Each scene shows the same named points in several views. A view is turned or mirrored, shifted and resized as a whole, has a little noise and may leave points out.

Scene 1
View 1
pefa: [ -1  -9  16  -9 -13  -9   6 -11  17  -6   8   9  11  -2   5   3  12   0
  18   2  -3 -11 -13]
suf: [ 17  -1   2  -1 -14  35  -5  -9   0  -6   8  -6  35 -20   3 -48   7  35
 -18  -6   0 -23 -20]
Rog: [ 18  -3   3  -4   0  11   5 -14   4 -15   9 -17  12 -10 -11 -33 -23   8
  13 -14 -19  15  12]
bupu: [ -7 -11  11  -9 -14  -7   5 -11   8 -15  18   7  10   0   1   8   4  -2
  30  -2 -10   9  -5]
nadev: [-10  -5   1   3 -16   7   0   2 -11  -9   5   3  -6 -14   9 -27   5   4
  21 -17 -23   2  -3]
pas: [ 20   7   2  -1  -3  22   1  -8   5   3  -6 -10  22 -22   6 -55   3  23
 -19 -11  -6 -20 -13]
muk: [  7  -1   6 -10 -15   2   8 -11  12 -12  14   7  16   3   4  -7  -6   5
   5  -4  -3  -1  -3]
kazos: [-18   4 -11   6 -10  17  -4   1 -20   5   8  -2  25 -25  26 -46  18  13
  -4 -15  -9   3 -16]
Fug: [  9   2   6  -3   1  -3   8  -9   8  -4  -1 -10   5 -12   2 -31  -8   2
   9 -11 -17   6   3]
lufa: [  6   6 -11  -7  -6   3  19 -17   2  -4  14   9  22   9  11 -26 -27   0
 -10 -21   0  13  16]
rakim: [ -5   9   2  -3  -5   4  -2  -1   3   0   5  -7  17 -18  16 -25  17   5
   1   1 -11   2 -16]
Gofa: [ -4 -14   3  -8 -20  -6  19 -17   5 -15  20  24   4  18   2   3 -22  -5
  21 -20  -2   6  15]
Tuzov: [  7  19 -10  -5 -13   9   3   0  -4  -9   9  -2   7  -3  11 -33 -14   4
  -7 -11 -19  13   8]
Bozi: [ -8   4  -8  -5  -8   4   9  -9  -4  -3  17   5  27  -1  16 -20  -3   1
   0 -12  -3  15   0]
Liv: [ -7 -21  12  -4 -10  -1   6 -14   5 -12  16   2  15  -7  -1  -2   5   3
  33  -8  -8   6  -5]
Lus: [  2   0   1   2   5   3   9  -8   2   7  -5  -8  11 -19  10 -44   0   5
   1 -18 -11   0  -5]
temo: [ -5  11 -13  -8 -21  -2  20 -12   2   0  16  31  20  19  25 -12 -16  -3
 -18 -16   9  -1   7]
Gepa: [  0   2   7 -14  -5  -8   8 -14  16  -7  18   0  29   0   9   4   3  -3
  12   6  -1  13  -7]
sori: [ -2  -3   9  -7   0  -8  10 -13  16   6   5   3  25  -8  14 -13  12   3
   2  -2   5  -8 -15]
vif: [-11  -4   1  -4 -12   8   1  -7  -3  -2  16   3  31 -12  16 -16  17  10
   7  -3  -1   1 -18]
Dil: [  2 -23  13  -9   0 -10  21 -29  19  -6  15   8  24   5  -5   0 -12  -3
  27 -13   6   7   4]
View 2
Fug: [  3  15  21 -13  -9   0   1  -1 -15   6   7  -3   1   0  12   0  16   7
  16 -11   7  18 -12]
Gepa: [ -2   1   5 -13   8 -18  10   7   2   8  21 -17  -6   3  -2   5   6  12
  18  -3   4  -2 -24]
bupu: [ -8  -8   7 -20  -3 -11   6  17   5  10  30 -11   0   3  -8   2  11   8
  11 -21  -1   6 -19]
vif: [  7  -6   3  -8   2  -8   2  18  10 -14   3  -8 -14  -4   5  -3   5  -4
  18  -7   1   7 -21]
suf: [ 11  -2  22   3 -15   8 -23   9  -5 -33 -22  -8   1 -11  17  -3  -5  -9
  11  11   7   9 -30]
Dil: [-15  -8  17 -11  -2 -19   4   6   7  23  16  -5   9  -1 -10   6   9  24
  28 -16   3  14 -34]
Tuzov: [ 17  11  31  -8 -15  -7   9   3 -22 -11  16   0  -6  -6   9   3  12   3
  18   4   3  13   0]
sori: [  1   4   7  -5   7  -5   4  12   7   7  -5 -12 -10  -3   7  10  -2   4
  19 -10   9   5 -25]
Rog: [ -1   8  29 -14 -19  -6  -6 -10 -21  -3  15   0  13   1   7  -9  23  13
  19  -2   4  22 -20]
Bozi: [ 10  -1  17  -6  -2 -18  14   9  -2  -8  11   0 -13  -6   2   1   8   7
  27   1   0  12 -12]
Gofa: [ -6 -15  32 -11 -14 -21  13  17   0  19  33   4   7  -9 -18  14   5  19
  24 -18  -3  15 -15]
pefa: [ -6  -3   8 -13   2  -2   1  20   7  14  13 -15  -2  -1  -2  13   0   4
   8 -22   5   2 -22]
rakim: [ 11  10   5 -11   1   1   3  11  -3 -11   1 -10 -15  -2  14  -2   8  -6
  11  -7   5   7 -12]
nadev: [  7   0  18 -16 -16   3   3  18  -5  -7  13   5  -7  -4   5  -5  17  -5
  10 -26  -1  23  -2]
pas: [ 13  13  26   2 -13  13 -16   2 -13 -18 -26  -4  -1  -9  23   1   0  -6
  14   5  11  15 -20]
muk: [  0  -3  21 -10  -6  -8   1  12  -5   3  17 -11   3  -3  -3  10   1   8
  14  -4   3   2 -20]
kazos: [ 20   3  11  -5  -5  -1   6  15   0 -26 -11   8 -23 -10  16 -10  11 -12
  23  -7   1  23  -4]
Lus: [  9  12  18  -5  -7   2   3   5  -5   0 -11   6  -9  -7  15  -1  12   2
  23 -13   8  25 -11]
lufa: [ 10   2  36   1 -10 -21  14   0 -12   2  10   6  -2 -12   0  10   5  18
  34   9   4  16 -13]
View 3
Liv: [-22   1  10   4  -8 -26 -11   1   9  16 -21   2  19  -9 -23 -12  -6 -12
  -8  20  12  -2  -3]
vif: [-25   0   5  12  -8 -10   2   6  -4  25  -3  -1  -1  -5  -1  -1  -6  -9
   0   8   4 -12 -14]
bupu: [-22   4   9   0   6 -33  -7  -2  10  21 -28   6  16 -16 -22  -5 -13  -8
  -2  18  13   2   2]
sori: [-13   1  -3  -5   1 -13  -1  16 -11   8  -8  -5   5  -9   3   4 -12 -17
  -5   6   3  -4  -8]
nadev: [-18 -12  13  -8  -9 -25  -6 -24   8  24 -18  14  11  -1  -6 -10  12 -12
  -3  14   6 -14 -11]
Rog: [  3 -16  -3 -10 -14   6 -17   5  13   8 -22  16  18  -8  -8 -21  15   5
 -16  34   4  -7  -7]
kazos: [-22 -14   6   6 -22  -1   3 -11  -9  29   6   6  -9   7  16  -2  15  -9
   2   5  -3 -26 -26]
Lus: [ -8 -14  -1 -18 -14  -7  -6  -4  -8   6  -6   4   3   0  12  -4  14 -17
  -9  13  -2 -15 -14]
Dil: [-12   8   1  -8 -14 -24 -19  16   4  -2 -21 -12  17 -19 -26  -4 -12  -7
 -16  30   8  10   5]
pas: [  8 -11  -8  -3  -4  18   3   7 -10   5   7  16  -7  -6  24 -22  10 -16
 -17   8  -2 -21 -24]
lufa: [ -2  -5 -11 -19 -20  -2 -13   1   4   9 -12  -5 -11 -21   4   8   6  17
 -12  36  -3   1  -2]
Bozi: [-17  -5  -3  -4 -17  -8  -7   1   0  23 -11  -3  -4  -9   1   9   2   9
  -1  23   0  -6  -8]
temo: [ -9   5 -10 -17  -9 -16  -3  -8   0  15  -8 -11 -28 -32  11  21  -9  14
  -7  27  -2   6  -1]
Gofa: [-12   6   4 -16 -11 -33 -16 -13  16  10 -25  -4  -1 -31 -22   1  -9   7
 -14  36   8  13   8]
Gepa: [-19   2  -4   2   2 -14  -7  21   1  19 -22  -3  14 -12 -12   8 -14   3
   2  19   6   2   2]
suf: [  2  -2  -3  18  -6  21   7   8  -5  13  13  15 -15 -12  17 -30   1 -13
 -19   9   3 -21 -26]
Fug: [ -2 -16  -3 -18  -3  -6 -10   2   2   7 -20  12  16  -4   2  -8  12  -9
  -9  20   2  -9  -8]
pefa: [-17   5   4  -3  13 -28   0   7   0  12 -19   3  12 -16 -11  -4 -18 -18
  -6   9  10   2  -2]
View 4
muk: [ 12  -5  -3  -8 -10   0  12  24  -7  -9   5  -7  10 -11  -9  30  -3  13
   6  -8 -19   8  14]
kazos: [ -6   8  23  15 -19  -8  24  -8  -9   2  -2  -6  12 -17 -25  -8 -14  27
  16  -2  33  21  15]
bupu: [  5  -2 -14 -13  -8 -11  -4  23  -5   1  -7 -10  24 -15 -18  50   4  27
   4   8 -18   4  16]
pas: [ 20   1  27   3 -14   7  31 -15  -9   5   2  -2 -11 -11  -8  -5 -11 -11
  19 -28  15  10   4]
Lus: [ 25  -1  15  -9 -14   6  18   0  -3   7 -14  -2  -4  -9 -17  11  -8  19
  18  -1  22  17  16]
Bozi: [  2  -5  -6  -1 -18  -4  15  25  -4 -10  -3   0   4 -15 -13  10 -14  31
  12   3   7  17  20]
rakim: [  3   0  10  -3 -12 -11   5 -10  -5  -4  -4 -17  10 -10 -18  11  -7  15
   1  -7  11  15  17]
nadev: [ 16   2  16   2 -15  -3  17  -1 -12   3 -13  -6  28  -8 -26  38  -4  28
  26   9   9  15  19]
Gepa: [  1  -9 -21 -16 -10 -11  -9  24  -1  -8  -4 -12   5 -14  -8  25  -3  20
  -6   0 -13  10  16]
Dil: [ 16  -3 -25 -27  -7   1   2  43   4  16  -9   6  -2 -23  -8  43   5  22
   6   4 -16   1   8]
sori: [ 10   4   4 -20  -1  -2   5  15   4   5  -1 -16  -4 -14 -12  15  -1  15
 -13  -8   2  13  13]
Tuzov: [ 18 -16   3   4 -25   3  20   8 -15 -24  -5   1  11   0  -8  13 -19  19
  32  -2   5  19  24]
suf: [  0   9  25  18 -14   0  35  -9 -13   8  16   2  -2 -21 -10  -5  -9 -14
  16 -35   5   3  -4]
temo: [ 11  -4   4  -9 -12  16  35  56   0 -25  13  -5   1  -6 -11   7 -17  35
   3   2  -9  25  26]
pefa: [ 11   4   1 -20   1  -4   2  18   1   3   0 -22  14 -12 -17  40   6  16
 -10  -4 -16   7  13]
Fug: [ 30 -11   0 -13 -17   2   7  -1  -8  -1 -17  -2   1  -4 -10  27  -7  10
  22  -2   5  10  17]
lufa: [ 21 -14 -11  -9 -22  13  26  41  -5 -15  -2  12  -8 -10  -3   9 -19  27
  25   1  -1  16  20]
Liv: [  5   3 -11 -10  -8 -11   1  18  -5  14  -8  -3  21 -22 -19  46   5  25
  10   6 -10   1  10]
Rog: [ 27 -17 -12  -2 -26   0   9   3 -15   0 -16  16   4 -12  -2  29  -9   5
  43  -7  -1   2  11]

Which points are out of place in each view (at most two, in the order of its rows)? Write none if all are in place.
view 1 -> Lus
view 2 -> kazos
view 3 -> bupu, nadev
view 4 -> none
